Each row is a point on a tangle of strands that fork and nearly touch. The rows are in no order.
(in the rows, 128 means zero)
Two points are linked if the straight distance between their rows is under 66.5.
sutad: [153 149 127 124 189 178 162 123 100 156 181 125 106 105 124 161]
mafab: [116 147 173  94 108 167 128 128 126 150 183 139  87 169 170 174]
bisol: [120 120 157 158  90 160 118 125 162 164 170 128 128 156 109 125]
gov: [103 113 160 146  73 154 109 125 171 153 161 145 124 166 130 134]
fet: [167 141  94  93 181 143 137 152  94 100  86 125 147  88 151 133]
tepu: [150 160 105 127 158 108 123 162  78 102 112 124 124 105 107 138]
zum: [ 89 125 156 108  74 146 109 119 162 126 145 173  95 172 167 181]
Turug: [131 116 159 157 110 168 137 119 154 179 173 122 127 146  98 111]
Kudo: [120 151 193  40 101 153 142  94 119 149 182 134  79 183 201 170]
kadet: [118 154 181  78 100 143 135 124 128 140 182 135  76 168 189 187]
fogu: [ 64  91 106 120  97  70  90 138 142  91 116 156 115 162 121 183]
Lubi: [116 145 112 114 127  78 113 180  91  94 130 125 109 133 112 170]
Neda: [113 111 143 153 116 142 139 143 145 164 139 123 155 114 123 119]
Ros: [135 155 113 119 141  92 119 174  84 100 125 121 115 120 110 158]
bov: [ 90  91 111 160  87  80  75 121 171 107 146 142 118 166  98 145]
Nitup: [184 130  87 115 179 160 131 109 113  84  58 132 160 104 137  87]
rurir: [141  96  98 116 186 183 166 110 141 159 135 127 168  86 118 107]
dibod: [181 127  99 141 159 147 150  69 130 103  92 113 148  80  92  58]
siser: [188 126  93 134 175 144 129  91 118  74  45 125 150 128 135  62]
Vis: [ 84 104 125 151  92  74 112 141 153 134 104 116 168 130 124  99]
fonol: [ 92  91 130 152  73 112  79 111 190 119 144 158 113 169 126 147]
Kufa: [176 141 106 151 150 119 138  78 120 103  86 102 138  93  85  51]
vep: [139 129 117 122 167 160 151 142 109 146 138 125 147  88 138 140]
kod: [144 124 120 149 132  98 137 104 151 145  84  82 168  95 112  52]
soku: [173 136 104 154 155  98 122  97  98  87  52 109 133 144 106  48]
vesas: [162 148 112 163 134  97 133  92 124 119  98  97 139 102  73  57]
suvip: [104 138 148  85 112  83 153 173 120 115 137 132  91 122 177 193]
Vala: [136 137 118 110 159 136 144 165 100 133 123 123 135  87 151 156]
Rubub: [106 130 125 140 125 110 123 164 117 128 115 132 150 108 129 132]
mep: [166 142 101 148 154  97 113 120  83  88  65 118 137 137  99  75]
rusob: [111 103 148 159 110 134 143 129 166 173 132 104 161 114 115  95]
rukil: [149 145 108 168 128  93 126 112 117 118 111 106 140 114  72  73]
fadel: [156 141 117 143 178 179 159 112 103 149 168 133 119  92  98 134]
telon: [137 147 113 175 121 102 119 128 123 124 136 121 136 119  74 103]
birev: [ 94 116 125 150 105  96 116 155 136 130 112 129 161 121 126 120]
fir: [100 133 137 126 119 118 129 171 121 132 131 135 132 114 147 163]
suges: [171 156  97 131 168 135 127 130  81  99  99 130 130  93 105 114]
Med: [142 144 140 121 170 175 153 136 107 163 182 124 108 119 137 163]
nolub: [161 141 104  89 175 134 143 162  94 114 106 117 136  80 161 154]
zafe: [104 115 178  97  94 194 128 115 137 179 170 149 116 179 155 134]
vavi: [121 140 172  80 116  91 172 155 126 127 164 126  80 128 201 194]
vubi: [ 79 110 134 119  80 113 100 132 163 109 136 174  90 165 153 191]
Metug: [181 136  81  94 187 165 137 127 110  81  74 129 158 100 152 115]
bobu: [118 145 184  75 102 121 158 131 131 136 174 135  76 156 204 192]
tofe: [ 68  99 122 121  87  92  93 131 162  99 127 169 102 162 140 186]
losip: [ 75 107 108 113 105  68  96 157 119  88 121 144 117 154 116 179]
vene: [105 118 153 138 120 163 140 145 133 168 158 135 133 130 138 145]
zipar: [128 140 116 177 109  99 109 128 140 120 151 120 128 138  71 116]
gopam: [102 135 159 125 105 156 126 148 130 150 167 141 109 151 151 169]
Veb: [166 122 107 144 161 156 156  86 132 134 119 114 151  76  85  78]
Zas: [109 115 118 150 110  68 115 133 142 134  89  97 172 121 119  70]
ruz: [145 116 100 118 179 173 156 121 122 147 127 130 159  81 126 120]
sivi: [156 128 119 157 161 166 158  99 124 153 151 125 133  88  81 100]
rizop: [157 128 108 145 141  88 128  99 136 123  59  84 158 118 119  37]
Fusi: [103 118 111 169  97  80  88 131 154 112 148 124 129 156  82 124]
dafed: [100 121 154  99  60 166  92  98 170 133 149 182  98 180 166 162]
zopef: [ 97 128 109 103 116  68 106 173 103  83 129 131 105 150 115 183]
gukop: [184 125 100 149 170 121 126  89 111  80  39 117 137 141 130  51]
Gir: [ 97 121 173  92  67 185 113 107 149 162 159 165 113 183 165 146]
tuk: [ 95 106 145 157  69 124  94 125 181 134 151 147 124 164 125 140]
luf: [134 104 131 150 141 144 155 115 155 170 122  99 168  87 104  83]
kofem: [ 92 132 139 109 110 101 131 173 120 120 132 139 116 119 157 177]
Puzi: [122 139 179  80 143 181 146 121 109 174 187 126  89 165 178 160]
dapid: [124 114 126 153 118  94 130 122 158 155  93  87 174 104 119  65]
pefab: [131 140 160 114 157 182 151 132 108 174 187 126 103 142 149 160]
logi: [174 152  99 137 168 121 116 128  81  87  76 128 133 112 101  96]

A fork is a point with three links. Follow the links from the first point to the second and name the forks in between, in order.
luf / bobu | mafab kadet
vene / pefab | mafab
vavi / sutad | kadet mafab
kofem / Kudo | kadet

A fork is a point with three links, a tip a point with one. Leave the first point through the second and follow the links. Name the first fork or tip that comes.
zipar / Fusi | Turug
sutad / Med | mafab
birev / Rubub | kadet
vene / Neda | luf
losip / fogu | zafe
nolub / Vala | rurir

Name the points in between on the shortest way along the links from the first point to the second, in order.
rizop / Vis | kod dapid Zas
rukil / gov | telon zipar Fusi bov fonol tuk
tofe / Gir | vubi zum dafed
vene / Kudo | gopam mafab kadet
Ros / soku | tepu suges logi mep
dibod / fadel | Veb sivi
